Each row is a point on a tangle of strands that fork and nearly touch. The rows are in no order.
Points whose rows are less than 49 apart are linked; no others are. Some points are linked to none.
k838: [  5   3  -8 -16  -7   4  -3  12  -1  13 -12  11   3   2   2 -15  11  -2
  32 -40  -3  -7 -16  13  -9   9   1   8   3  -5  12   1   2  -2  11   2
  -6  10 -16 -15 -15  -7  19  -7  13 -10  -3  13 -13   4  -7   8 -16  -2
  -3]
k566: [ 11   9   9  -2   4  -9   1   1  -7   8   4 -13   6   3  -2 -21   0   7
   5 -24  -9   3 -18   8   2   3  10  -7  -1  11  -4 -15  -7   6  -7   4
 -11  -4  -9  -8 -16 -11   8   3 -14  -5   1   3 -12  -8   1  -1   4   5
  -1]
k931: [  1 -13  -6   1  -4  -1 -18   9   4   9  -1   7  -5   3  -8 -11   3  -8
  -4  12  -2   6   2   4 -11   1   8  11  -7   7  -9   0   0  12  -2  -6
   5   0  -1   0  -6 -11  -3  10  -1   1 -12 -11   0  18  -3   8 -17  -4
   6]
k736: [ -4   4  13 -13   6 -19 -15  10  -4  10  -2   8 -10   6   7 -23   8   6
  -8  -9  -3  17   0  10  -5   7  14  -8   6  -1 -11  -2  -6   8   3  -3
   3   3  -4   3 -26 -19   0   4  -7  -5  -4 -14 -22  -5  -5   5   3   5
  -6]
k57: [ -9   3   4  -7  -4   7  10 -13   6 -11   9  -4  -5  14   6  23  -3  -5
   0  -1   6  -5  12  -4   0  -5  -9 -10  17 -18  17   9   2 -16   3   3
   2   7  -1  -2   6  -2 -14  -5   4  -4   8   6   6   1  -3   8   0  -4
  -5]
k594: [  2  -1 -20  -5  -4   8  10   7   6   0  -7   2   9   0   2   0   7   1
  34 -32   1 -17  -2   8   1   1  -9  13   4  -2  22   1  17  -4   4   1
   6  10  -7  -5   6   5  14 -16  15  -5  10  10   3   0  -1   1 -18 -15
  -6]
k945: [ 10   9  11   8   6 -21  -7  -8 -12   7  10 -11  18  -6   3 -11   1  26
   3  -2  -1   4 -18  -7   5   4   8 -11  -6   3 -11 -19 -11  12  -5   2
 -12 -12   1 -16  -4  11  20   4  -8   7  -4   6 -12 -16   6  -2  13   7
  -2]
k733: [ -2  -7   5   1   7  -6 -10  -2  -6   3   3  10  -2 -10  -8   6  -1   4
 -30  21  -1  11   0  -8   9   8   6  -8  -6  -7 -18  -3  -7   1   8  -2
  -5   0  15  12  -2   2  -1   9  -6   7 -10 -12  -9  -7   0 -12  14   4
   7]
k563: [-10  -6  -4   2   1  14   2  -4   9 -13  -7   9  -8  13  -7  16   7  -9
   8  14   7   3   3   1  -5  -3 -13  -1  -1  -9   9  19   6  -9   8  -1
  12  12  -3  -9   3   5 -12  -3   7  -5  10   3  16   8 -10  16 -20  -8
 -14]
k706: [ -1  -7 -15  -4   8   7  19   8   6  -6 -11  -4  -8   0 -10   4   4  -4
  23 -11   4  -7 -10   1  18  -6  -2  -2  -9  -2   8  10  12  -2   1   0
   9   7   2  -1  -1 -13   9 -14   4  -7  14   7  17   3  -1   7 -26 -13
 -15]
k335: [ -2  12  -4  -2   4   7  18  -7   3  -8  -5  -9   8   1   0   4  -2  14
  28 -17   3 -10  -1  -3  15   0  -8   0  13  -9  15  -3   7 -14   2   4
   6  -2   4  -3   8  -2  15 -20   8  -8  11  14  10  -9   4   4  -8   1
 -17]
k169: [ -5  -5  -1 -10  -5   5   8  -7   8  -7   2  -2 -10  13   3  16  -5  -5
   5 -12  -2  -6   1   2   2  -1  -5  -2  14 -15  12   4   7 -11   4   2
   5  12  -2   3  -2 -14  -7 -10   1  -9   4   4  -1   6  -4   5  -3  -3
  -6]
k880: [ -1  -6   5  -7   0 -11 -19   4   0   3   9   7  -3   6   6 -10  13  -8
 -12   7   5  15  15   7 -19   0   2   1  -4   4  -5  -1  -4  16   6  -5
   3   4  -9  11 -11   2 -12  14  -2   3  -7 -20 -15   1  -5   3   4   0
   7]
k682: [-15 -11   3  -8   1  11  -3  -5  12 -13   2   1 -17   6  -3  16   0 -21
 -23  18   3   0  17   0  -7 -11 -12  -9   4  -6  11  22  -2 -15  -1  -1
   5   8  -1   7   4   2 -17  16  -1   4  13  -3   9   9  -5   7   2  -3
  -7]
k47: [ -4 -12  -8   0  -7   2   9  -7  -3   2  -4   5  -1  -1   0   6  -5   7
  -5 -21  -7 -13 -10   7   5  10   3   7  10   4   0  -2  14  -9   3   4
  -5  12  -5  13  -4 -11  -6 -16   0   1   4   6  -6  -3   2  -5  13  -4
  10]
k174: [ 10   6   6  10   0  -2  14 -10  -8   1   8  -9  14  -6   3  10  -5   8
  -3  -9  -1  -9  -2  -8   8   7   0  -1  -3  11  -3 -14  -4   0  -6   7
 -15 -10  -2   6   7  16  -1  -9  -2  10  -4  13   2 -14   5 -16  21   7
  13]
k364: [ 10  16   2  11  -4  -6  -1  -3  -8  -4   5 -13  13  -5   0   0  -1   6
  10  13   1   1  -4  -8  -2  -3  -1   2  -5   0  -1  -9  -8   7  -7   2
  -7 -12   3 -12  13  17   2   1  -2   1  -7   3   5  -4   9  -3   0   2
  -1]
k727: [ -6   8   9   2   1   0   1  -3  -9   2   0   2   4   2  -2  13   0  13
   1  16  -1  13  -5 -11   8  10  -2  -6   9 -15  -2  -4  -6  -7   4   1
  -2  -2  16  -4   3   5   2  -6  -1  -9  -4   3   1 -10   1  -1   5   6
  -8]
k413: [ -4   7  -7   1   5   4  12   7   2 -13 -11  -5   2  -1  -8   2   8  -2
  35  -4  10   0  -6  -3  14 -10 -13  -3 -11  -7  13   6   5  -5   3  -1
  10   1   0 -16   3   2  13  -8   5  -9  13   6  19   0  -1  14 -31  -6
 -18]
k675: [ -3  -2   4  -5  -7   3 -17   3   2   1   6   4  -5  17   1   0   9 -11
   6  15   2  16   4   1 -15   3  -8   4   3 -13   1   6  -5  -2   1  -3
  11   6  -1  -9  -4   0  -9   8   0  -9  -8 -10  -2  10 -11  13 -16  -3
  -7]
k660: [ -2 -15 -12  -5 -10   5  -3   7   8   2  -3   6 -11   4   5  -3   0 -14
  -1 -19  -8  -9  -3  17  -9   8  -2  12   4   2   3   3  12   3   2   1
   2  15 -12   8 -10 -18  -8  -6  -1   1   1  -6 -10  13  -7   7   0  -5
  10]
k417: [  3  11  -2   5   3   8  22 -10   0 -12   1 -13   9  -4  -1   9  -6   7
  17  -9   0 -11   0  -7  14  -1   0  -5   5   1   9  -1   8  -7  -6   4
   1  -8   2   0  13   1   1 -18   4   2  10  16  17 -10   8   1  -2  -2
  -7]
k753: [ -7   4  13  -3   4   0   0   1   1  -6  -1   2  -7  -2  -5  14  -1  -9
 -23  30  -4  17   6 -12   9   1  -1 -15  -1 -13  -2   6  -9  -9   0  -2
   3   0  15   6   0  -3  -8   7  -5  -7  -2  -5   8   0  -2   1   4   7
 -10]
k692: [ -8  -1  10 -12   0  -1  -8  -2  -1  -2   4   2  -9   6   2  15  -1  -3
 -16  15  -3  17   6  -6   0   6  -9 -10   8 -17   1   7  -4 -11   6   1
   1  10   9   9  -7  -1  -7   8  -6  -6   0  -9  -4  -6  -5  -2  11   1
  -1]
k231: [ -5   4  16  -8   4 -13  -8   0  -8   3   6   5  -4   4   4   4   5   5
 -16   3  -3  16   5  -1   0   9  -2 -12   2 -10  -6  -2  -3  -1  11   0
  -2   8   3  14 -15  -1  -6   7  -7  -4   0 -13 -17 -12  -4  -3  18   3
   0]
k691: [  6  12   7   1   4 -17  -2  -6 -12  11  12  10  11   3  15  -6   9  26
  -8  -9   4  -1  -2   3  -6  11   7  -5   0   1  -6 -15  -4   6   4   4
 -13   2  -3   3  -4  18   1  -5  -4  11  -4  -3 -19 -23   0  -5  22  -5
   5]
k319: [  9   8  -3   0  -4   7  18  -2   8 -19   8 -17   0   7  -1   5  -4 -18
  23 -16   4 -17   5   5   0 -13  -4  -1  -3   0  18   3   7   1 -10   0
   7  -2 -12  -9  11  -2  -4  -7   0  -5   7   6  10   9   3  11 -18  -5
 -12]
k584: [ -2  12   8   8   2 -17  -6  -6 -15  10   4  -3  20  -3   5 -13   7  35
   9  -2  -1   0 -10  -6   3  11   2  -4   9  -6  -6 -16  -7   4   1   5
 -10  -6   7 -16  -1  16  28  -2  -4   2  -3  10 -14 -17   8   7  14   7
  -6]
k712: [-11  -9   3 -11  -1  -8 -12   0 -10  15  -8  19  -7   7  -2  -4   4  20
  -3   4  -4  20 -12  -2   3  18   6  -2  11 -18 -17   6  -5  -6  11   1
  -2   9   8  -3 -18 -12   6   0  -1  -5  -5  -3 -13  -3  -3   8   2   5
  -1]
k253: [ -9  -9   4  -2   1  -1   0   3  -2   1  -8   0 -12  -5  -7   4 -10  -6
 -16   4  -9   3  -6   3  17   5   4  -6  10  -5 -11   2   6 -10  -4   3
  10   5   8  12 -14 -20   1  -2  -9  -9   0  -5  -2   5   0  -5   9   8
  -1]
k981: [ -7  11  -6  15   5  12   8  -4   0  -2  -6   5  13  -6   0   6   4  13
   1  19   6  -5   4 -12   5   4  -6   3   8  -4   2   5   3  -4   7  -1
  -4  -3  13  -4  19  25  -4 -10   9   3   4   7  12 -13   9   0   3  -6
  -4]
k810: [  2 -12  -3   5   2  -4  -6   5  -9  14 -12   4   4  -5 -14  -8  -4  19
   8  -5  -9  -2 -21  -3   7  13  14   7  -3   4 -14  -5   7   1   4  -3
  -5  -3   8  -3  -7  -7  10  -6   3   0   0   8  -3  -2   4  -5  -5  -8
   4]
k177: [-11  -5   3 -11   0   9   1  -9   9  -8   5   0 -13   4   4  21  -3 -16
 -25  10   4  -2  14  -5  -5  -4 -13 -11   8  -9  10  20  -2 -14   2   3
  -3   7   1  14  11   7 -16  12   4   9  10  -4   2  -1   1  -3  14  -8
   5]
k285: [ 14  -1   9   5   8 -18  -1  -2  -7  15   5 -11  11  -4  -3 -16  -2  18
  -5 -17  -4   0 -22   0   5   4  19  -7  -7  13 -15 -18  -8   9  -6   2
 -13 -10  -2  -8 -12   0  10   3 -14   6   0   7 -11 -11   2  -7  12   4
   2]
k591: [ -5  19  10   2  -7   0  12 -16   4 -19  11 -14   4   9  14  15  -2 -11
  11  -2  11  -7  16  -5  -1  -9 -16  -7   8 -16  23   4  -1 -13  -4   6
   2  -3  -6 -15  14   9 -12  -8   4  -8   4   6   9  -2   4  14  -3   2
 -11]
k66: [ -4 -12  -8  -1   6   2   4   6  -9  17 -19   9  11  -4  -9 -10   0  27
  17 -16 -10  -2 -17  -1   8  15   8  11   8  -3  -8  -6  11 -10  11  -3
  -3  -1   9  -2  -9  -2  21 -12  12  -5   4  15  -3  -9  -1   0  -6  -6
  -1]
k638: [  8  21   8   4  -6 -10   3  -7 -13   6  11   3  13   9  18  -5   9  16
   2 -23   3  -4   0   5  -7   7  -3   0   5   4   7 -15  -5   4  -2   5
 -14   5 -13   1  -5  15  -1  -7  -7   4   1   1 -16 -21   3  -4  18  -3
   6]
k956: [  2  -8  -8   6   2  11  15   7  11 -14  -2  -7 -14  -4  -3  -3 -10 -22
  -1   3   3 -17  11   5   2 -19   8   4 -14  23   2   6   7   7  -9  -4
   8  -3  -5   7   6 -11  -6  -2  -5   1   7   1  18  18   1   3 -14   0
   2]
k316: [ -5 -16  -9   5   3   2 -17  11  -1  11  -9  10 -13 -19  -1  -6  -5 -10
 -21  19   1   2   6  10   2 -10   9   5  -5  18 -13  -1  -1   5  -7  -3
  11  -5  -4  15  -9 -17   0   8  -9   4  -5 -18  -1  16  -4 -13   6   8
  15]
k98: [  9   6  -3   2  -8  -9 -20   6  -3   4  -3  -3  18  -7  -1 -22   3  17
  35 -18  -9  -3 -17   4  -3  -8   4   6  -9   1   2  -5   1  13   0  -6
  -1  -8  -7 -32  -5   3  24  15  13   5  -2   7  -7   2   4   9 -16  -3
   2]
k410: [  5   2   3   3  -2   4  18  -9  -1  -6   4 -12   1  -1   0  11  -8  -3
  -1  -8  -4 -10   0  -5  10   3   5  -4   2   6   2  -4   4  -4  -7   7
  -4  -4   3   9   7  -2  -6 -10   0   3  -1  10   8  -4   5  -8  10   2
   6]
k312: [ -2  11   3  -3 -10  -1  -3  -3  -9   6   3   2   5  12   7  -3   6  11
  13 -12   1   5  -4   1  -4  10  -7   2  11 -10   5  -9  -1  -2   4   5
  -6   7  -6  -7  -4   1   3  -6  -1 -10  -2   3 -11  -7  -3   7   2   2
  -1]
k415: [ 14  -2   0   6   2  -1   0  12   3  -2  -3 -14  -2  -8 -10 -14 -14 -10
   5   2  -7   3  -4  -1   3 -15  11  -1 -14  21  -7  -9  -2  11 -13  -7
   4 -14   3  -2  -1 -15   7   8 -14  -8   2   3  11  13   4  -7 -14  10
  -1]
k641: [-10  -1  -7  -2   1  10   8   1   1   7 -16  12   1   5  -3   7   1  21
  15   2  -3   6  -5  -4   6  11  -3   5  18 -17  -1   2   5 -17  13   0
   6   7  14   0   0   2   9 -12   9 -11   6   7   5  -5  -4   4  -7  -1
  -9]
k571: [-10 -16 -10  -3   1  12 -12   6  10   0 -10  14 -17  -4  -9   9  -1  -8
 -24  20  -6   3  -1   3  -5   2  -2  10   3  -1  -4  19   2  -8   3  -1
   9  10   3  10   1  -4 -14  11  -2   7   1 -10   5   8  -3   1  -1  -7
   2]
k799: [ -1   7  15 -14   4 -24 -20  13   1   6   1   8  -9   2  12 -25  10  -1
  -6 -11   1  16  11  16 -19  -2  21  -8   4  10  -5  -4  -6  19  -1 -10
   6  -1  -9   7 -24 -13  -4   5  -3  -3  -4 -19 -24  -3  -6   6   1   6
  -9]
k135: [ 18   6  -5   6  -7   5  19   0   8 -13  12 -20   4  -1   3  -7 -11 -18
   8 -10  -1 -14   8   2  -9 -21  -1   6 -11  20   5  -6  -4  12 -18   1
   0 -10 -14   0  11   7  -5   6  -3   4   2   6  12   9   0  -9  -5   6
  13]
k997: [-10   0   4  -3   0  -1  -5  -2 -11  11 -11  11   2   7  -5   3   2  25
   9  12  -3  16  -9 -10   6  14   3   0  14 -21  -9  -3  -6  -8  11   1
   1   2  19 -10  -4   0  15  -4   5 -10  -4   3  -5  -4  -1   6  -4   6
  -8]
k761: [ -2 -15 -10   7   4  -1  -8   5   2   8  -6   9  -8 -12  -6  -2  -1  -1
 -28  11   0  -3  -2   2   1   2   9  10  -6  12 -19   3  -1   5   4  -1
  -3  -1   1  12  -2  -1  -6   9  -5  13 -10 -13  -3   9   0 -18  12  -1
  21]
k538: [ -4  10   6  -4  -1  10   5 -13   1  -5  11   2   3   5  11  21  -2 -10
 -16   7   8   1  11  -9  -4   0 -17 -10   6  -8  12   8  -2 -11   2   4
  -8   1   3   7  17  21 -15   5   9   7   2   0   0 -11   2  -7  18  -3
   7]
k100: [-10 -23 -16  -5  -2  13  -7   8  14  -5 -11  11 -21  -3  -2   9  -6 -15
 -14   8  -6 -10   4  16  -5  -3  -4  11   6  -2   4  19  11  -9  -2  -1
  18  12  -6  10  -4 -17 -11   5  -2   4   7 -13   4  15  -6   7  -1  -7
   1]
k836: [  7   6  -3  10   2  -4 -10   4  -7   5  -7  -9  20 -10  -6 -14  -2  25
  30 -10 -12  -3 -19  -4   7  -7   4   6  -4   1  -2 -10   1   7   1  -7
   0 -13   3 -23   1   5  24   7   6   2   4  14  -1  -7   9  -1  -9  -4
  -1]
k898: [  1   1   7  -4   6 -20 -10  -2  -9   9   7  14   0   1   6  -7  10  19
 -15   1   2  10  -4   1  -3  13  11  -8  -3  -3 -14  -6  -3  10   7   1
  -8   5   2   5 -12   4  -1   3  -4   9  -8 -11 -20 -14  -3  -2  16  -4
   5]
k780: [ -8 -10  10 -13  -2  -7 -23   7   1   1   0   5 -13   1   8  -3   4 -16
 -13  11   0  21  22  12 -14  -5  -7  -4   2   0   2   6  -4   3   3  -7
  12   6  -5  17 -17 -10  -9  15  -6  -6   4 -21 -13   3  -7   2   6   5
  -1]
k382: [ -6 -11  -7  -1  -1   5  -6   5   3   3  -9  10 -10  -1  -9   8  -3   0
 -10  10  -8   4  -8   3   3   8   2   6   5  -5  -7   9   6  -6   3  -1
   6  11   7   7  -4 -10  -9  -1  -1  -2  -1  -4   3   6  -1  -1  -2  -5
   2]
k728: [ -6 -16  -1 -11  -2 -14 -30   1   5   5   5  19  -4   3   1 -16  16   2
 -16  17   7  17   5   1 -22  12   8  -1  -4   0 -14  10  -3  18   3  -5
   5   7  -5   4 -15  -5   0  18   6  13 -15 -22  -8   1  -4  11  -4   0
   8]
k408: [  1 -14  -4  10   3  -3 -12  -1  -4  11  -9  12   4  -7 -13  -3   0  20
  -5  20  -1   0 -12 -13   1  12  17   4  -9   1 -18  -1   1  10   2  -3
  -2  -1  15  -3   4  -1   6   0   5   7  -7   0   1   2   6  -7  -6 -10
   9]
k182: [ -1  20   5   9  -2   5   5 -11  -3  -6  11  -1  11   0  15  13  -1  -5
  -7  11  10   0  14  -8  -2  -1 -18  -1   4  -7  11   1  -4  -6   0   4
 -11  -7   4  -5  22  31 -11  -1   9   6  -6   2   2 -15   8  -3  16   3
   2]
k397: [ 12   8  14  11   8  -8   5  -8 -12   3  11 -10  17 -13   0   9  -5  13
  -8   6  -1   2  -5 -14  11   9   4  -8  -8   0 -12 -17 -10   2  -2   4
 -16 -19   9  -1   6  18   8  -5  -5  10  -9  10  -2 -16   4 -11  18  12
   5]
k821: [ -3  11  -9   9  -2  10  -3  -8   0   0   9  12  12   2   9   9   2   2
 -13  15  14  -3   9  -8  -8   1 -15  11   4  -3   2   3  -3  -1   5   1
 -13  -3   5  -4  25  41 -10   4  13  14  -6  -2  -4 -12   9  -7  15  -4
   6]
k505: [ -3  -6   2  -3  -4   2  11 -11  -2  -1   4  -1  -1   0   2  14  -5  -1
 -14  -8  -3  -9   0  -1   7   7  -1  -4   8   0   3   1   6 -10   1   6
  -6   7   3  17   2  -3 -10  -6  -1   2   1   3  -2  -6   3  -9  20   0
  12]
k442: [ 13   3  -5  11   1 -13  -4  -8  -2   5  12   5   8  -2   7  -7   7  16
 -10   6  14  -6   2  -3 -11   0   2   4 -15  11 -12 -11  -8  19   3   3
 -17  -5  -6  -6   5  24   4   8   5  20 -15  -3 -12  -8  -1 -15  14  -5
  20]
k826: [ -2  -4   5  -4   1   3  -4   1   5   1   4   2 -10  -4   3   3  -2 -18
 -25  15   3   8  15   1  -2  -7  -6  -5  -6   4  -3   4  -6   0   3  -2
   1   0   4  20   4   3  -8  13  -4   5  -4 -15  -3   2  -1 -12  16   3
   9]
k492: [  3  -6  -3   3  -5   6   3   6   8  -5   2  -4 -13  -6   1  -8  -9 -25
  -7  11   5  -5  13   7  -7 -25   4   5 -15  27   4   0  -2   8 -13  -4
   6  -7  -5   8   6  -9  -6   3  -7  -2   0  -5  13  20  -5  -3 -11   6
   5]
k918: [ -7  16   3   9  -2   5  13  -9   3 -19   0  -9   4   3   1  11   1  -5
  19   7  11  -3   7  -5   5  -6 -13  -5   0  -7  15   9   3  -7   1   3
   3  -2  -2 -15  12  10  -8 -10   7  -7   9   8  18  -1   4  15 -12   0
 -15]
k955: [  0   5   4   1   4   9  21  -2   8  -7   5  -7  -7  -3   3   2  -5 -23
 -24   9   9  -7  20  -8  -2 -17  -4  -2 -17  15   0   7  -7   3  -8   0
  -4 -11   0   9  19  10 -12   6   6  11  -3   0  12  12  -4 -14  10   7
  12]
k411: [  6  11   5  13  -1 -11 -11  -1  -9  -1  -2 -13  19 -10  -5  -9  -2  19
  23   9  -6   3 -14 -12   5  -7   3   1  -6  -5  -4  -9  -6   9  -6  -4
  -1 -14   8 -22   9   9  19   7   0   2  -2   7   4  -3  14   0  -9   1
  -6]
k74: [ -8  16  10   6   2  -5   3  -6 -13   6  -2  -7  19   3   5   0   4  26
  11  -7  -1   1  -3  -8   8  14  -9   1  22 -12   0 -15  -4 -12   6   6
  -8  -2   7  -6   1  12  20 -10  -4 -10  -1  14  -8 -19   6   4  16  15
 -10]
k31: [ -1   1  -8   1  -5  11  -9  -8   1   1  14  11   4  11   9   6   7 -11
 -12   6  15   0   7   0 -19  -2 -15  14  -1   3   3   4  -3   1   3   2
  -9   4  -9   3  18  30 -18  11  10  14  -6  -7  -9  -3   1  -9  10  -9
  15]
k785: [ 21   3  -2  10   0   2  14   8   7  -9   2 -19   4  -7  -4 -10 -15 -10
   9  -4  -7  -6  -1  -5   0 -21   8   0 -18  23  -5  -7  -2  13 -16  -6
   3 -17  -5  -2   8  -3   3   8 -11   0   4   8  19  11   2 -12  -8  10
   4]
k457: [ 12  -7  -4  -1  -1  -3 -12  16   3   7  -4  -7  -2  -3 -10 -22  -9 -12
  11  -3  -8   7  -3   9  -5 -10   7   2  -9  17  -4  -8   0  17 -10  -9
   3  -8  -3  -8  -8 -22   9  10 -10 -11  -3  -2   1  19   1   4 -23   6
  -4]
k980: [ -2  16  -2  15   5  11  20 -10   1 -10  -2  -7  14 -10   6   7   0  10
   9   4   4  -9   9 -11  10   2  -7  -1   5   2   9   3   4  -6  -3   5
  -4  -8   5  -2  20  19  -3 -17   8   6   9  14  19 -15  11   1   5  -1
  -2]
k977: [-11  -9  -2   3   2  17   0  -3  10 -17  -2   5 -12  10 -10  12   4 -20
 -13  20   7   1   9  -3  -7  -9  -9  -2  -6   3   6  21   3  -7   2  -3
   8   7  -4   1   5   2 -19  11   4   2   9   1  15  12  -5  14 -10  -5
  -9]
k152: [  6  -4  -7   0   3   6   8  10   7  -5  -9  -7  -8   2 -11   0  -5  -7
  13 -10  -6  -6 -11   6   8  -2   5   3  -6   6   1   3  11   3  -5  -2
   7   4   2   1  -1 -16   6  -8   0  -8   6   4  10   9   0   2 -19  -9
  -8]
k526: [ 10   8  -5 -12  -8  -2 -15  12  -3  12  -4   6  11  -3   0 -24  11   5
  34 -35  -7  -8 -18  14  -8   1   5   6  -4  -3   7  -1  -3   7   6  -2
  -8   0 -16 -28 -16  -2  21   5  12  -2  -4   9 -12   3  -4  10 -19  -2
  -1]
k904: [ -7 -18 -12  -7   0   8   6   2  14 -10  -4   3 -19   4  -2  16  -6 -14
  -5  -6  -3 -17   5  12   2  -7  -1   6   8  -9  10  16  13  -9   4  -3
  12  12  -5   7  -2 -19 -13  -5   0   2   9  -3   3  15  -2   7  -5  -9
  -6]
k533: [  4 -13 -13   3   1   6  10   3   2   1 -11  -1  -4  -3  -8   2  -8   2
   7 -14  -7 -14 -14   5  10   4   6   9  -2   7  -4   4  17  -3   1  -1
   4   6   2  10   0 -14   1 -18   3  -1   6   6   7   0   3  -6  -6 -13
   3]
k170: [-12   4  -3   5   3   8  12  -6   5 -17  -8   0  -2   8  -3  14   7  -3
  23   8  15   1   9  -6   9  -5 -18  -5   1 -14  14  14   5 -12  13   2
  10   6  -1 -13   5   7  -1 -12  10  -9  15   8  18   2  -4  19 -20  -2
 -18]
k62: [ -1 -13  -6   9   4  -8   4   3  -2  13  -2   8  -6 -13   1  -4  -1   3
 -28  -6   3 -12  -3   7   2   3   8   7  -9  16 -21  -3  -2   3   6   3
 -10   0  -6  16  -5   4  -7   4  -8  18  -7 -10  -9  -1  -5 -24  25  -1
  26]
k216: [ -8 -10   1  -5  -3   1   0   0   0  -1  -1  -2 -13  -7   4   4  -8 -16
 -21   7  -4  -3  10   7  10  -4   0  -9   5   1  -2   4   2  -6  -3   3
  10   2   3  21  -7 -16  -5   5  -7  -1   2 -12  -4   7   0  -8  18   5
   8]
k9: [ -6 -18  -2  -7  -3  -3 -28   4   6   9   2  16  -7   6  -7 -10   9  -5
 -10  25  -1  16   5  -1 -16   6   5   6  -2  -4 -11   8  -7   9   0  -6
  11   4   1  -1  -9 -11  -2  16   3   6 -16 -17   0  14  -3  13 -17   0
  -1]
k485: [  2 -10  -6   4  -3   7 -11   8  10   2   3   3  -7   4  -4  -8   3 -21
  -7  16   2   2   9   8 -18 -11   3  13 -12  19   0   1  -1   8  -7  -6
   9  -2  -4   4   2  -4 -11  10  -3  -1  -7 -10   7  20  -6   5 -16  -1
   3]
k143: [  5   0  -1  -4  -3   5  18   1   7 -14   7 -16  -9   3  -1   0 -12 -21
   5  -9  -2 -14  12   6   5 -15   5  -3  -1   9  10  -3   4   4 -11   0
   5  -5  -4   5   4 -14  -5  -3  -6  -4   4   4   8  13   4   6  -7   2
  -5]
k588: [ -8   3  -7  -5   5   8  17 -10   7  -2  -9   6   2  11   5  13  -2  17
  18 -13   5  -5   3  -6   8   4 -10   0  26 -21  11   1   7 -24  13   6
   6   9   7   1   3  -3  10 -17   9 -13  12  12   6  -4  -4   5  -3   4
 -15]
k178: [ 11   4   5   1  -1  -1  23   0   3  -5  10 -17  -2  -7   5  -6 -11 -18
 -10  -2   2 -10  21  -4  -2 -17  -1  -1 -16  21  -1  -5 -10   9 -14   2
  -3 -16  -5   9  11   5  -3   5  -2   7  -6   5  10   8  -4 -21  10  12
  19]
k279: [ -8 -15  -2  -6  -3   0 -26   7   0   8  -4  10 -15 -13   2  -5   0 -18
 -20  23   5  15  16  11  -7 -14  -1   3  -7  12  -3   3  -6   4  -4  -6
  16  -2  -3  15  -8 -16  -5  13  -7   1  -4 -23  -2  12  -4  -3   3   7
   5]
k328: [ -6  -7   1  -5   1 -12 -12   7  -7  15  -7  11  -7   1  -3 -14   2   8
 -10  -5  -6  10 -13   7   5  14  10  -2   5  -3 -18   0   0   1   3   1
  -2   6   0   1 -22 -19   0   0  -8  -3  -5  -7 -15   1  -3   4   4   2
   2]
k820: [  5   6 -10   0 -10   7  10  -4   8 -11   4  -6   6   6   5   6   3  -9
  33 -28   6 -20   3  10  -3  -6 -12   9   2  -5  25   3  10  -3  -2   1
   9   8 -12 -12  13   8   3 -15   8  -5   9   8   3   4   2   7 -18 -10
 -10]
k970: [ 16   3  -2  -4  -2  -2 -11  13  -1   8  -1 -11   6   1  -9 -24   1  -6
  23 -17 -11   4 -12   9  -8  -4   5   1  -8   5   0  -7  -1  16  -5  -5
  -2  -7 -11 -20 -11 -13  14  13  -3  -8  -4   2  -6  12  -2   7 -22   3
  -3]
k925: [  2  -7 -15 -13  -7   6   6   8   4   7 -10   8   2   4   2  -1   6  -2
  27 -40  -2 -13  -9  12  -7  10  -4  12   6  -4  16   3  15  -3   8   3
   0  16 -13  -4  -6  -8  14 -17  14  -8   3  13  -9   8  -5   3 -12  -9
  -3]
k35: [ 10  11  18   6  11  -8   7  -1 -10  -5   8 -17  10 -12  -3   6  -6  -1
  -8  14  -5  11  -3 -16  13   4   7 -14 -11  -2 -11 -14 -13   1 -10   1
  -9 -22  13  -2   6   4   6   0  -9  -3  -9   4   5  -7   4  -8   8  14
  -5]
k782: [  0   1   1   2  -1   9   6  -1   8  -6   5  -2  -5   2   0   6   0 -20
 -18  13   5  -1   9  -3  -5  -9  -2   2  -6   9   2   4  -3   1  -4   1
  -2  -1   1   9  12   7 -14   9   2   5  -5  -5   7   7  -2  -6   4  -1
   8]
k979: [ -5  10  15   1   9   3   7  -4  -6  -6   1   0   2  -6  -3  19  -1   1
 -17  25  -2  13   1 -18  13   7   0 -17   0 -13  -2   3  -8 -10   0   0
  -4  -7  19   1   8   6  -6  -3  -1  -4  -4   3   7  -9  -1  -1  10   7
  -9]
k188: [ 13  21  14  -3   1 -12   4  -6  -8   6   9  -8  11  10  14 -14   6  12
   2 -35  -4  -3 -11   8  -3   3   6  -4   2  10   5 -18  -9   3 -10   4
 -12   3 -16   1 -11   3   3  -5 -12   3   3   2 -17 -20   0  -6  13   0
  -1]
k110: [  9   5   5   8   2  -7  -2   4  -5  -1   2  -8   5  -3  -8  -1  -3   2
  -4  17  -2   8  -4 -12   2   1  10  -3  -9   2 -10 -11  -7   9  -6  -2
  -5 -11   8  -4   4   2   2   5  -6  -2  -9  -1   4   2   5  -6  -4   2
   1]

A fork is a point with three links. Follow the links from the first point to the second and name the forks in between, in order.
k727, k533 | k997 > k417 > k410
k413, k188 | k410 > k417 > k997
k74, k328 | k997
k457, k152 | k170
k31, k997 | k170 > k410 > k417
k838, k533 | k410
k526, k57 | k410 > k170
k169, k231 | k170 > k410 > k417 > k997
k641, k526 | k417 > k410

A fork is a point with three links, a tip a point with one. Leave the first point through the second and follow the links. Name the first fork or tip that comes.
k566, k188 | k997
k782, k826 | k170
k9, k931 | k410
k594, k820 | k62
k563, k977 | k31
k692, k231 | k74

Name the points in between on the shortest way along the links from the first point to the second, in order.
k736, k57 | k328 > k712 > k997 > k641 > k588 > k335 > k417 > k410 > k505 > k47 > k533 > k152 > k706 > k413 > k170 > k918 > k591
k31, k918 | k821 > k182 > k538 > k177 > k682 > k977 > k563 > k170
k285, k641 | k566 > k188 > k638 > k691 > k898 > k231 > k692 > k753 > k979 > k727 > k997
k319, k979 | k820 > k594 > k925 > k838 > k526 > k98 > k836 > k411 > k364 > k110 > k35 > k397 > k174 > k410 > k417 > k335 > k588 > k641 > k997 > k727
